Each row is a point on a landscape with many valleys, with its height.
From any point a ball takes the steepest step (drop divided by distance) to one of its 2 nearest points. It stops when none of these is lower. Distance is the straight distance between rows; heights are no part of it.
Q_482: [-10   6   8  -9  -6  -2  19   4  10   9  10   0 -14  -4  -2   4  15  -2
 -17  17]  h=693
Q_875: [  0 -10   2  10   2  -1  -3  -4  -8  11   2   7   0 -25 -16  25  -9   1
 -11   6]  h=354
Q_412: [ -6   4   9 -13   1  -7  14  -2  11   4  10 -10 -17   3  -1 -16   9  -7
 -20   1]  h=714
Q_97: [ 23  10   4   3   7  -2   0   0  -7 -15   0  -9  -5   6   0   1 -32 -20
   9 -11]  h=594
Q_303: [ -3  -3   8  14  -5  -2   4   2  -7  15   6   2  -1  -9  -8   2 -16   7
  -2  14]  h=198
Q_21: [ -3 -13  -5  11   8   4 -10  -7  -7   7  -7  14   9 -23 -16  22  -3   5
  -5   2]  h=379
Q_249: [  7   7   2 -12   6  -3   5   2   6 -11  15 -11  -9  14  -6 -17   0 -11
  -2 -13]  h=253
Q_501: [ 10   8   5  -4  -3  -3   5   4  -1  -8   2 -16  -4  14  11  -9 -13  -8
  11 -11]  h=94
Q_382: [ -2   3  -4   9 -11   2   3   7 -10  10   7   1  14  18   3  -6  -4  13
  24   7]  h=120
Q_948: [ -9   0 -18  -8  -1  10  -1   0   2   6  -3  10  13  -4  -2  19  19  13
   8 -12]  h=301
Q_371: [  1  16  12  -2 -11  -1  26  14   5   8   1  -5  -9  12  15  -7  -1  -5
   2  23]  h=393
Q_172: [  2  10  -9 -12   2   2  13   9   7   1  19  -7  -3   6 -12   8  11  -5
   7 -12]  h=202
Q_803: [  4  -1   5  -2   7  -5   4  -9   1  -3  -4  -5 -15  -6  -6  14   2 -14
  -8  -4]  h=810
Q_600: [  4  -5 -13 -19   4   3 -12   5   0 -12  13  -1   7 -16  -7  -4   0   0
 -16 -17]  h=257
Q_527: [ -6 -12  -6  -6  11  -8 -16 -14   3 -13  -3   0   4  -9  -1  -5  13  -1
 -19 -12]  h=419
Q_574: [ -1  -8  -3  -9  -6   8 -11  -4   2  -3  -1   4   6 -27  -2   0  -7   8
 -20 -13]  h=371
Q_961: [-11  -4  -9  -5  -3   9 -15  -6   7  -7 -17   4  20 -11   8 -12  13  21
  -5 -16]  h=247
Q_425: [ 11   0  -1  12  -4   3   0   5 -11   6  11   4   5  -7 -13  11 -21   4
   6   3]  h=274
Q_374: [ 19  17  -2   6   3   1   8   6  -4  -4  17   3  -3  18 -10  -7 -19  -9
  13   1]  h=410
Q_450: [ 3 12  4 -2  0  0 20  5  6  2 -4  8 -8 21  6  1 14 -4  8 21]  h=199
Q_381: [ -1   0  -5 -25   1   7   4   6  15  -2   0 -14  -4  -5   1   9  14  -7
   2 -25]  h=422
Q_237: [11  7 -2  4 11 -1  2 -7 -5 -5 -4  9 -4 29 -4 -9  7 -4 16  4]  h=495
Q_925: [ 21  11   5   7   7  -4   6  -4  -5 -11 -11  -9  -9   1  10   9 -27 -28
  14  -3]  h=612
Q_227: [ -7   4   1   2   1  -2  11   5   8  15   3  17 -10  11  -2  -2  18   5
  -2  27]  h=449
Q_194: [-19   3  13 -11  -7  -4  16   3  11   7   5 -11 -16   0   8  -8  16  -2
 -20  10]  h=704
Q_74: [-15  -2  -4  10   3   0  -3  -5  -3   7  -3  11   9  17  -1 -10  14  12
  12  10]  h=171
Q_272: [-21   6  -8   1  -5  -9  -2   1   8   8  19   2   5   1   1 -25  16  17
 -11   8]  h=291
Q_380: [  9  17   6  -3   2   4  24   4  10 -10  -2 -10 -14  -6   7  19  -8 -31
   3  10]  h=600
Q_578: [  2  13   4 -10  -1   1  18   9   6  -3   1 -15 -13   4   4   7   1 -15
   3  -3]  h=392
Q_523: [  4  -6   5   5 -11   5  -7   9  -9   4   1  -2  14   1   5  -8 -21  10
   8  -4]  h=494
Q_603: [ 11 -10  -9  -6   1  12 -18 -13   3 -11 -22   0   5  -1   8  12   7  -3
  15 -23]  h=467
Q_686: [ 19   7  -4  -1  10  -4  -2   1   1  -7  24  15 -13   9 -20 -13  -6  -8
  -2   5]  h=411
Q_191: [  6  -1  12   1  -2  -2  -4   1  -4  -5   4 -12  -3   0   3 -10 -17  -5
  -9  -8]  h=381
Q_246: [  7   5   5  -9  -6  -1   7   6   8  -6  -9 -23  -6  10  20  -2  -5 -13
  12 -14]  h=110
Q_874: [-11  -9   8   2  -6   3  -1  -3   5   6 -20  -5  -4 -15  11  21   7   0
  -9   5]  h=275
Q_159: [ 11  -5   4  11   0   2 -11   3 -13  -8  -2  -1  11   8   0  -8 -23   4
  11  -3]  h=508
Q_856: [ -1 -10   8  18  -7  -1  -1   1 -10   4  -7  -3  12  11   6 -15 -17   8
  17  10]  h=497
Q_40: [ -4 -11  -1  21  -6   4 -11  12 -13   3   7   4  16   2  -3 -21 -18  17
  11  12]  h=137
Q_835: [  8   0   5  16   3   0   2  -2  -8   8   7   8  -3  -2 -16   0 -17   2
   5  17]  h=235
Q_493: [  3   4  -1 -15   2   2  10   6   9  -4  -2 -17  -8  -2   1  15   8 -13
   5 -12]  h=409
Q_168: [ 13   5   6   1   8  -2   4  -4  -1  -7  -8  -9 -13  -4  -1  16  -9 -18
   2  -7]  h=795
Q_359: [ -5   3   2   2  -4  -1   3  -2  -4  -1  -5  -4   3  26  12 -14   4   3
  16   1]  h=182
Q_274: [ -9  -7   6   9  -8  -1  -4   3  -6   7  -7  -5  10   3   7  -9 -11  12
   4   3]  h=482
Q_130: [-18  -6  -4  15   9 -12 -12 -12   4  -1  -1   8   9  -4  -3 -27  13  17
 -17  15]  h=331
Q_41: [  6   9  -4 -16   5   1   5   8   6 -10  12 -16  -3  12  -5  -3   1  -9
   9 -22]  h=237
Q_944: [ 10   8   1  -3 -10   3   8  15  -3   4  23  -7   0  -5  -8   3 -20   0
  -4  -8]  h=469
Q_559: [  0  -9  -1  14  11  -2  -7 -13  -9  -3 -10   9   3   8  -7   2   2   1
  11   7]  h=465
Q_100: [ -6  -8   2   7  12 -12  -7 -10   8   5   0  16  -6  10  -2 -29  12   3
 -17  16]  h=378
Q_240: [ -9  -8  -4   8  -6   7 -13   9  -4   4  -2   6  20 -16  -1 -10  -9  21
  -8   0]  h=165
Q_243: [  4  16   6  -9  -2  -1  24   8   9  -2   0  -8 -13  13   9  -4   3 -14
   1  12]  h=370
Q_757: [  6   4   0  -4  -8   0   7   7   4  -5 -14 -13  -1   8  20   9   2 -11
  20  -5]  h=128
Q_774: [  2  11  -6 -16  -2   5  18  14   8   8  17  -9  -7 -13 -12  23   5  -8
  -3 -10]  h=263
Q_775: [  5   6   8   7  -8  -3  11   3  -6   1 -13  -5   1   6  14   5  -6  -7
  19  11]  h=118
Q_289: [ 10   0 -11  -8 -14  19   0  -2  -2   4 -12   4  13  -9   4  15  -6   9
  18 -15]  h=395
Q_304: [-16  -5  -3   2  -8   1  -9   0  -2   4 -15  -2  17  16  20 -12   7  15
  14  -5]  h=144
Q_443: [  7  -9   0  -7   3   5 -16  -4   1 -12  -7  -4   1  -1   4   0  -4  -3
   0 -21]  h=744
Q_305: [-10  -4  -4   7  -3  -3 -17  11  -6  -1  12   3  13 -10  -1 -21  -5  17
  -9   4]  h=191
Q_601: [ -2  -2 -14 -28  -1   3  -7   8  10  -9  16  -7   9 -16  -1 -13   7   3
 -18 -20]  h=242
Q_876: [  2   0  12  -1  -8   2  10   5   7   0  -9 -13 -13 -23   8  28  -7 -14
 -10   4]  h=117
Q_231: [ -1 -10  -1 -15  13 -11  -5 -15   9 -13   2 -10 -11 -13  -7   4  11 -16
 -20 -16]  h=528
Q_908: [ -7  -2 -21  -9   7   4 -15  -2   2 -12   1   8  15   6  -1  -3  21  10
   4 -20]  h=50
Q_939: [ 10  11   4   7  -6   0   5   9  -4   3  24  -2  -4   4 -11  -6 -20  -1
   1   5]  h=452
Q_89: [ 20  10  12   3  12  -4   6  -6   0  -8  -5  -1 -16  16   1 -17 -21 -20
  -1   4]  h=303
Q_145: [  3   8  -4  -8  -2   6  18  10   4   5   3  -6  -7 -17  -8  36   2  -9
  -1  -3]  h=302
Q_298: [  6  -7 -12  -2   7   4 -16   1  -6  -8   7  10   9 -11 -13   9   0   3
  -5 -12]  h=299
Q_688: [-13  -3 -15  -8  -5  11  -5  -4   7   4 -18   5  11  -4   9  10  23  15
   7 -16]  h=283
Q_894: [ 18   6  17  12   5  -6   3  -4  -8  -8  -4  -5  -8  11   1 -16 -32 -12
   4   6]  h=334
Q_621: [-12   7  -3  -5  -7  -8  -2   6   8   1  27   0  -2   8   1 -34   7  11
 -11   5]  h=273
Q_299: [ 12  -5   0  -1  12  -2 -15  -7  -8 -22  -1  -3   0  18  -2 -12  -4  -7
   8 -14]  h=101
Q_530: [  0 -11  -5  -5  16 -10 -20 -15  -3 -22   0   1   1   4  -4 -16  11  -6
 -13  -8]  h=441
Q_979: [ -2   0   4   4 -18   4  -1  17  -5  14  21  -2   6 -14  -5  -4 -22  13
 -10   2]  h=74
Q_133: [ 11   1  -2   9   9  -2  -2  -9 -10  -6  -6   5   3  18  -5   2  -4  -4
  21   2]  h=490
Q_747: [-11 -10   6   0  -4  -3  -8  -2   1   5  -2  -2   4 -19   1  -1  -7   5
 -21  -6]  h=390
Q_457: [ 9 17 -9 -1 -6  5 19 13 -5  4 10 -2  4  5  1 19 -6 -5 22 -2]  h=471
Q_317: [ -5  -5  15   1  -8  -1   5   2   0  10  -6  -8 -11 -26   1  23 -10  -4
 -19   7]  h=169
Q_439: [  6   2  -6  -6  -6   5   4   5   0  -1  -7  -5   4   5   8  12   1  -1
  16 -13]  h=152
Q_140: [ 19   4  -2   0   1   3   2   0   2  -7 -15 -12  -7  -3  10  19 -11 -19
  12 -12]  h=780
Q_726: [  0  -8   3   6   1  -4  -5  -1  -4   6  11   2   0 -26 -15  11 -13   2
 -21   2]  h=327
Q_484: [  0  -1  -5   1 -19  19   0   9  -6  15   3   8  20 -18  -2   4 -17  23
   6  -1]  h=119
Q_247: [-12 -11   8   8   9  -9 -12 -18   0  -6 -14   1  -3   8   6 -20   6   2
  -9   3]  h=211
Q_540: [ 11   6   8   2  -5   0  11   6   7  -6 -14 -16  -9 -14  15  25 -10 -23
   3   2]  h=62
Q_733: [  5  -5 -10 -15  -2  12  -8  -7  11  -8 -17  -6   1  -3   7  11  13  -4
  10 -25]  h=451
Q_956: [  7   1   3 -14  12  -9   0  -8   9 -14  11  -5 -12  18  -5 -25   9 -14
 -10 -11]  h=271
Q_86: [  3   5  -6  -4  -2  -9  -2   2   2   2  35   9  -9 -13 -19  -7  -6   4
 -13  10]  h=446
Q_850: [ 13 -16   3  16  -1   4 -15   5 -16  -6 -13   2  19   3   2 -11 -28   4
  20   0]  h=523
Q_709: [ -4  -7   1   9  11  -8  -4 -16   0   5   3  15  -7  -8 -16  -3   5   0
 -15  16]  h=272
Q_440: [ 11  13   4   2   7   0  18   4   1   6   1   6 -14  10  -3   2  -5 -10
   0  17]  h=212
Q_175: [-12  -5   1  -3   1  -1   0  -6   1   0 -10  -3  -6   0   5  13  17   0
  -2   0]  h=447
Q_465: [  5  10   5   6  -3  -5  10   8   6  18  16  11 -16   4 -11  -9  -7   4
  -7  20]  h=280
Q_128: [  9   8  -2  -6 -14   6  14  14   4   2 -10  -5   4  -9  13  27   0  -7
  15  -1]  h=372
Q_174: [  0  -1 -13  -7  -4  14   1   1   2   7  -9   8   7 -11  -2  30  10   5
  10  -8]  h=322
Q_207: [ -5  -8  16   6   5  -9  -1 -12   0   4  -8   0 -11  -1   0 -12  -3  -3
 -16  11]  h=429
Q_104: [  2  -3   5  -1 -14   3  -2   5  -2   4 -14 -13   6   4  21  -2  -9   4
  13  -9]  h=478
Q_545: [  6   2 -11  -7   8  -2   0  -1  -1  -2  21   5  -2  -8 -20  14   6  -5
  -6  -9]  h=481
Q_618: [-15  -5 -13  10  11  -9 -11 -13   2   4   5  14   9 -12 -11   3  19  12
 -12   7]  h=851
Q_117: [-13 -11   8   3   2  -8  -7 -12   2   1  -7  -5  -4  -8   4  -4   1  -1
 -18  -2]  h=408
Q_178: [  9   9  -8 -16  -8   9  15  14   5   8  12  -7   1 -10  -8  18  -8  -3
   2 -17]  h=240
Q_552: [  4   8  -7  -5  -1  -5   7   5   4   3  32   3  -7  -9 -19   5   0  -2
  -9  -2]  h=462
Q_56: [  1  -5   0   7  -7   7   1   2  -7  14  -8   4   8 -17  -3  22  -9   7
   4   3]  h=349
Q_675: [ -1   2  -4  -3 -17  12   3  15  -2  16  14   3  12 -15  -5   6 -14  16
  -2  -5]  h=98
Q_533: [ -9   0  -6 -10 -16  15  -1   5   4   9   2   1  13 -21   2  -2  -1  18
 -11 -13]  h=150
Q_966: [-17 -13   4  20   5  -2   0  -9  -2  10 -12  10   4   9  -1 -19   7  13
   2  23]  h=423
Q_863: [  8  -8 -11   5  15   2 -15 -10  -9  -9   2  13   6  -5 -18  18   4  -2
   2  -7]  h=323
Q_144: [ 24   5   0  -1   9   1  -5   4  -8 -15  10  -6  -3  -2 -11   5 -28 -15
   2 -15]  h=579
Q_590: [  4  -9   1   6  15  -3 -21 -14 -10 -19  -9   4   4  13  -3  -9   0  -3
   8  -6]  h=135
Q_615: [ -5  -6  -6 -14  12  -6   1 -11   8  -5   4  -4  -9 -11  -9  12  20 -10
 -14 -11]  h=514
Q_809: [ -2 -10  -8   2  13  -8 -19 -10  -4 -11   5   7   4 -15  -9  -4   4   0
 -21   0]  h=398
Q_921: [ -1   9  -4   1  -3   0   8   3   0   4   6   2  -1  26   3 -14  10   5
  14   4]  h=206
Q_131: [ -4  -3  -9   1   1   0 -24  15 -15  -9   9   2  12  -2   2 -30  -4  15
  -2   0]  h=215
Q_448: [ -6  -1  -6  -9  -8   4   0   3   6  -2 -16  -7   4  10  21  13  22   1
  16  -6]  h=456
Q_363: [ -8  -9   2  10  16  -6  -4 -18   0   6  -9  19  -6   3 -10  -4  13   0
  -6  16]  h=248
Q_602: [  6  14  16  -8   1  -2  24   9  15   0  -4  -3 -20  11  14  -6  -4 -19
 -11  18]  h=351
Q_702: [-13  -2  -5  -5 -10  10  -9  -2   6   3 -17  -1  13  -2  16  -4  10  16
   3 -14]  h=265
Q_115: [ -9 -10   8  11  10  -7   0  -7   5  13 -11  16  -7  11  -2 -19   7   5
  -8  25]  h=401
Q_960: [ -1  -4  -1  -3   4  -2  -5  -3   0  -6   4  -3   1   1  -1  -2   3  -2
  -4 -13]  h=734
Q_504: [  8  -9   7   3   2   0 -12  -5  -4  -6 -12  -4   0  -4   2   9 -12  -5
   1 -11]  h=754
Q_103: [ -4  -3  -5  -1   7   1   5  -5  -2   1  -5   8  -6 -10 -10  33  18  -4
  -2   5]  h=382
Q_557: [-15   0   0 -10 -11   2   5   7   6  10   9  -7   1  -9   6   0   6   7
 -12 -10]  h=113
Q_807: [ -2  -6 -11   0   9   6 -16  -5  -3  -9  -9   7  12   8   1   6  10   6
  11 -14]  h=77
Q_563: [  9   4   0   0   2   0  -4   1  -5 -14   4  -7   4  22   4 -13  -7  -3
  14 -13]  h=69
Q_873: [  8   9  -8 -19   0   8  11  14   9  -1   9 -13   0  -1  -5  10  -3  -9
   9 -24]  h=223
Q_463: [-12  -9  -4   6  15 -15 -12 -20   5  -4   0  11   0   0  -3 -23  17   7
 -22  14]  h=353
Q_257: [-11  -1  -3  14  -5   3   0   1  -6   9   4   8  11  19   0 -20   0  16
  19  14]  h=145
Q_487: [ 10  -1  -8  -1  18  -2  -3 -18  -2 -12  -1  10  -7   8 -15  13  14 -11
   5  -6]  h=500
Q_458: [  5 -11 -11  -2   9  -1 -21  -3  -8  -8   6   9   8 -30 -14   4  -5   2
 -21  -3]  h=375
Q_890: [-19  -5  -8   6   4  -3  -3  -7   2  11  -5   9   7 -14  -5  14  22  12
 -11   4]  h=845
Q_198: [  1  10  17  -3  -3  -3  19   5   7   9   4  -6 -20   5   6 -10  -2  -7
 -14  16]  h=328
Q_653: [ -5   1   6  -6   1  -6   5  -3   3   0   6  -8 -10   4   1  -8   5  -4
  -9  -3]  h=723
Q_949: [ 10   5 -13   1  13   0  -4  -9  -6 -10  11  12  -1  15 -18   8  10  -4
  13  -5]  h=522
Q_167: [-10  -7  -8  -6   0   3 -11  -7   6   0  -9   4   9 -18   2   3   9   9
 -17 -13]  h=391
Q_657: [ -9  -7  -8  -1   7  -3 -26  -3  -2 -17 -10   2  16   2   8 -23  12  11
  -7 -10]  h=197
Q_710: [ -6   7   9   1  -3   2  20   6  10  10   5  11 -14  -3  -6  14  16  -2
 -12  28]  h=677
Q_534: [-11 -10   2   9   8  -8 -18 -10  -5  -8  -3   4   8   1  -1 -21   3   7
  -8   3]  h=239
Q_594: [-10   3   2   6 -17   1   7  12  -7  14   4  -6  11  18  14 -19  -5  16
  18   8]  h=140
Q_642: [ -3  -8   7  -4 -10   8   1   0   2  13 -11  -3  -4 -31   3  25  -8   1
 -14  -2]  h=208
Q_401: [-12  -9  -4   1   5  -4  -5 -10  -1   9  -3   7   0 -22  -8  23  12   3
 -17   2]  h=837
Q_210: [ -8  -2  11   6   1  -6   1  -7   0   6  -4   2  -5  10   4 -19   0   4
  -4  11]  h=450
Q_400: [  1  -4 -12 -12  11  -5  -6  -8   4  -8  14   2   2  -6 -12   4  16  -2
 -11 -12]  h=498
Q_190: [-13   4   3   1  -8  -2   1   6   0   6  15  -3   0  10   3 -22   1  11
  -5   3]  h=254
Q_377: [  1  -3   3   5   7  -4 -19   1 -10 -15   8   2   2  18   0 -40  -3   4
   3   5]  h=259
Q_77: [  2   6  16   2  -9  -4  13   6  -3   5  -2 -15 -10  -3   9   0 -15  -8
  -5   7]  h=123
Q_636: [-15   0 -12   5   7   0  -3  -8   0   5  -1  14   5  11  -4   3  28  10
   7   5]  h=196
Q_25: [-18  -5  -2 -11   3   0   2  -6  12  -3 -12  -4  -7  -7   6  16  31  -3
 -10  -4]  h=425
Q_160: [  4  -5 -11  -3  15  -4 -18  -8  -7 -20   8   8   4   6 -11  -9  11  -3
  -1  -7]  h=461
Q_5: [ -8   1  18  -5 -13  -2  11   7   4   8  -1 -20 -11 -12  12   2 -10  -5
 -14   1]  h=95
Q_344: [  3   7  15   6  -7  -4  15   7   1  15  -1   0  -8  18   9 -21  -9   2
   0  22]  h=186
Q_724: [ 0  6 -6 -7  1  4  7  3  0  1  5 -3  0  9 -3 11  7 -1  9 -8]  h=178
Q_586: [ 17   9   0   2   7  -1  -5   5  -9 -11  19   3  -4  13 -12 -15 -14  -4
   5   1]  h=387
Q_705: [  7  -3  13   6 -13  -4  -1   4  -5   1 -21 -14   1   3  26  -5 -15  -6
  17   1]  h=487
Q_273: [-11  -6   0  -5   7  -6 -22  -6   0 -19  -6  -5   6  12  14 -28  10   4
  -7 -14]  h=220
Q_262: [  3  -6  -4   0 -12  16  -4  -3  -3   8 -11   6  12 -18  -1  14 -11  12
   6  -8]  h=374
Q_877: [-14  -9   3  -4  -9   5  -2  -4   7  12 -16  -3   0 -27   8  15   5   7
 -17  -5]  h=243
Q_778: [ -1  -6   6   5   7  -7 -14  -8  -5 -10   4   6   0  12  -4 -28  -1   0
  -7   6]  h=268
Q_617: [  0  14  -2  -9   2   3  20   5   6  -2   4  -1 -10  18   0   7  19  -7
  10   7]  h=234
Q_900: [ -1  -5 -11 -18  -2   9  -5  -3   8  -3  -4  -2   2  -9   1   8   9   1
  -1 -26]  h=436
Q_735: [  2 -10  -1   0  -2   7 -12   1  -6   2   4   8   9 -31 -11   7 -15   7
 -19  -4]  h=352
Q_861: [  7  -6 -11  -5  19  -5 -13 -16  -4 -20   6   8  -2   4 -15   5  14 -12
  -3 -12]  h=479
Q_938: [-20  -8  -6  -7   3  -3  -8 -10  11   1 -14  -1   2 -14   9   6  24   5
 -17  -9]  h=407
Q_847: [-8  9 -4 -8 -6  3 15  5  4  4  5 -3 -2 22  5 -2 25  2 13  4]  h=231
Q_123: [ -2  -7   5   3   7  -6  -2 -13  -1   1  -2   3  -9 -18 -12  20   3  -8
 -16   2]  h=825
Q_673: [ 13  16 -10   5  -7   5   9  14  -7   6  18   1   7  10  -7   8 -15   2
  23   0]  h=453
Q_292: [ 5  7  7  4 -3 -2 13  3 -4  5  2 -5 -8 -1  1  7 -7 -5  2  9]  h=161
Q_952: [ 18   3  16   7  14 -10   4   2   4   2   0   5 -16  21   1 -23 -21 -13
  -8  11]  h=276
Q_715: [  4  -4   3  18   4  -1   6  -6 -10   9  -6  11   0  -2 -12  11  -7   1
  12  21]  h=277
Q_365: [  7   5   0  -6  -7   8  15  10   6   0  -9  -8  -2 -16   4  37   2 -12
   6   1]  h=342
Q_665: [ -2   1  11  -2 -16   3   5  13  -1  11  13 -13   0 -11   5  -6 -22   6
 -11  -5]  h=51
Q_926: [ -2   2 -12 -22  -6   5  -1  14   8  -2  23  -6   8  -4  -4  -9   8   5
  -7 -19]  h=230
Q_384: [-12  -7   8   5   4  -6  -9 -13   1  -7 -18  -6  -4  19  15 -16  10   1
   4   1]  h=183
Q_311: [-4  4 -7 -5  1  6 10  3  2 -2 -4  4  1 -3 -4 36 23 -3 10  3]  h=415
Q_760: [-20  -1  -8   4   4 -11  -8  -6   6   2   5   4   9  -1   1 -18  21  17
 -16   5]  h=309
Q_488: [-13  -8   6  -4   4  -8 -12 -11   8 -12 -12 -11  -5  16  18 -22  15  -3
  -4 -11]  h=204
Q_544: [-14 -13   1  16   8  -3  -9 -13  -4   1 -13   7   6   4  -1  -5   6   8
   2  10]  h=444
Q_406: [ 18  17   5  10  -3   0  10  10  -5   2  20   3  -6  10  -9 -16 -31  -3
   7   9]  h=432
Q_982: [ 13   9   2   1   8  -8  12   6   8  14  10  16 -19   9 -11  -1  -4  -8
  -8  18]  h=251
Q_865: [ 11   5  -5  -6   3 -10  -3   0   5  -6  30  11 -14  -1 -19 -18  -4  -2
 -14  10]  h=430
Q_744: [  6   1   6   7   6  -3   2  -4  -2   4  -3   7  -5  21   0 -15  -2   1
   8  12]  h=472
Q_690: [-11   0  -1 -19 -19  12   6   9  10  12   5 -10   5 -20   7  -3  -1  13
 -15 -18]  h=132
Q_85: [-11  -6  -1   7  10  -1  -1 -15  -3   3 -11  14  -1   9  -5   4  23   4
   3  15]  h=222
Q_872: [-10   4  13   5 -15  -3  13   8  -4  13  -1  -7   0  17  16 -19  -5   7
   9  17]  h=160
Q_859: [-11  -2  13  -8 -12  -3   6   8   4   8  10 -16  -7 -10   7  -9  -9   2
 -21  -7]  h=72
Q_928: [  9  -4  22  10   9  -9   2  -3   1   5 -12   3 -13  18   5 -25 -18  -7
  -7  17]  h=249
Q_358: [-11  -5   3   5  -2   0  -4  -3  -2   6 -11  -2   3   0   6   3   3   7
   1  -1]  h=466
Q_682: [  8   5  11   7  -3  -3   9   0  -3  -3 -15 -11  -7  -4  11  13 -11 -16
   8  10]  h=68
Q_719: [  7  -4   7  10  -4  -7  -5  -2  -8  -3 -18  -9   5  13  17  -6 -11  -4
  22  -1]  h=499
Q_107: [  6  16   2  -6   3   4  24   6   5   0   6  -5 -16  -8  -6  19  -3 -19
  -5  10]  h=627
Q_141: [ 17   6  -6   2  13  -1  -4  -6  -9 -14   9   4  -3  11 -15   7  -6 -10
  11  -8]  h=542
Q_580: [ 17  23 -10   5   1   2  15  10  -3   5  23   7  -5  13 -14   3 -13  -4
  19   6]  h=433
Q_294: [ -4  -3   6   6  -3  -2   3  -7   1  -7 -23  -1   1  11  17  12  18  -4
  17  13]  h=338
Q_536: [ -7   1  -9  -8  -4   4   7   2   5  -4 -10  -1   4   7   6  25  28   0
  15  -1]  h=440
Q_654: [  4 -18   4  22   0  -1  -8  -5 -13  -2 -17   0  14   7   4  -7 -18   4
  21   8]  h=512
Q_288: [ -2   1  -6  -2   1  -3 -21  13 -12 -13  17   0   5  13   2 -38  -1   9
   3   0]  h=236
Q_199: [  0 -12  -5   0   3   4 -13 -11  -2   1  -9  11   6 -31 -10  21  -2   3
 -16  -8]  h=400
Q_222: [ -9  -7   8   4  -8   2  -1  -3   4   0 -23  -4   1  -4  17  21  16  -1
   6  10]  h=306
Q_119: [-10   4   9   5  -9   0  15   6   4  18   5   6  -8   4   1  -4   8   8
  -3  27]  h=431
Q_228: [ 11  11   1  11  -6   1  12  11 -10  14  15   0   2  -9 -11  16 -26  -1
   8   9]  h=305
Q_516: [-10   9  12   0 -16   1  21  11   2  13   6  -5  -6   5  11  -2   6   3
  -1  20]  h=412
Q_366: [  7  -4  -5  -7  -2   6 -15   6  -6  -8   7   4   8 -11  -5  -4 -10   4
  -9 -14]  h=278
Q_745: [ -8  -8   2   5 -16  10  -3   6  -1  16  -5   2  15 -21   2   0 -14  20
  -5   0]  h=141
Q_608: [ -8   9  -1  -1 -11   2  11  10  -1  12  16  -4  -1  11   0  -7   4   8
   6   3]  h=233
Q_157: [-10  -4   2   1  -4  -2  -6  -4  -1  -3 -16  -6   3  19  21 -11  12   6
  17  -4]  h=162
Q_422: [ -2 -13  -1   5  12  -4 -28  -8  -8 -20 -14   3  11   9   6 -19   3   2
   0 -10]  h=168
Q_291: [ 16   3  11   7   3  -3  -3   4 -10  -9   7  -6  -4   6  -4 -10 -27  -7
   0  -1]  h=359
Q_179: [ -4  -5   2   7   2  -7  -7  -7  -4   5  13   6  -1 -12 -16   0  -4   1
 -15   9]  h=300
Q_16: [ -6 -12  -9   4   6   6 -19 -11  -1  -5 -26   5  12   6  12   3  10  10
  15 -13]  h=103
Q_66: [ 0 10  6  3 -6 -1 14  2 -4  2 -9  1  0 17 12  1  8 -1 17 17]  h=158
Q_829: [ -1   8 -15 -22  -1   6   6  12   9   1  26  -5   5   1 -11   3  13   0
   3 -23]  h=219
Q_729: [ -3 -10   5  18  -6   2  -3   6 -11   9   7   3   9  -4  -7  -7 -21  12
   7  14]  h=167
Q_839: [ 21  -5   3   2   3   4 -12  -7   2 -10 -17  -9  -6  -8   5  14 -17 -16
   6 -16]  h=767
Q_225: [  0  -6   1  -5 -13   6  -4   1   6   2 -22  -9   3   1  25   8   7   1
  13  -8]  h=468
Q_549: [ -6  -8 -10  -4   6   0 -22  -6   1 -12 -14   6  18 -15   2 -15  10  16
 -15 -11]  h=224
Q_583: [-10  -6  -7   2   0   3 -18  -5   0  -8 -20   2  16  13  16 -11  10  13
   9 -13]  h=125
Q_564: [  6  -4  15  13   4  -6   9   2   2  15 -12   8  -8  16   5 -21  -9  -1
  -2  26]  h=218
Q_520: [ 14   2   1   3   6  -1  -3   0  -5  -8  12   1  -2   0 -14   7 -14  -7
   1  -8]  h=562
Q_236: [ -1  -2 -11   1   2   4   0   0  -4   8   2  10   5 -12 -13  28   8   4
   2  -2]  h=350
Q_837: [ 14  19   0   3   0   1  19   2   1 -11  -9   4  -4   4  11  19  -4 -27
  19  12]  h=529
Q_307: [  2  -8  -2  18  -2   2   4  -1 -13  12  -6   9   9 -12 -11  24  -9   6
  12  14]  h=316
Q_158: [ 14   6  -8  -9 -19  15  10   7   1   7 -10  -1   9 -11   7  24  -4   2
  21 -10]  h=394
Q_481: [ 15  15   4   1   9   1  19  -3   6 -12 -10   5 -14   0   1  19  -4 -29
   4  14]  h=568
Q_31: [  1  10  12   1  -8  -6  16   7   5  16  17  -1 -17   0  -4 -12 -12  -1
 -14  15]  h=304
Q_742: [-15  -1 -11  -9  -2   1  -2   3   7   5   9   0   7  -4   1   2  18  11
  -8 -11]  h=92
Q_679: [ 13  17  -5   3   0   0  16   3  -5  -4  -2  -1  -1  10   3  13  -5 -14
  21   3]  h=496
Q_880: [-12   1 -19  -4   3   2 -12   2   3  -3   9   8  17  -2  -2  -6  21  17
  -4 -11]  h=71
Q_676: [  3  10   6  -1   2   2  21   2   5   5   5   4 -16  -9 -11  20   6 -11
 -12  19]  h=653

Call two points neighbours if one is among the 2 nearest of the other. Go from one point of each pair to the other, from neighbour to neighbour, staying as low as possible. Name the highest point that can't be avoided.
Q_586 / Q_665 => Q_944
Q_908 / Q_540 => Q_617
Q_586 / Q_873 => Q_939
Q_384 / Q_563 => Q_273
Q_873 / Q_40 => Q_289

Where does a ball stop that starts at each point below?
Q_863 => Q_563
Q_890 => Q_586
Q_733 => Q_665
Q_227 => Q_665
Q_966 => Q_908
Q_194 => Q_586
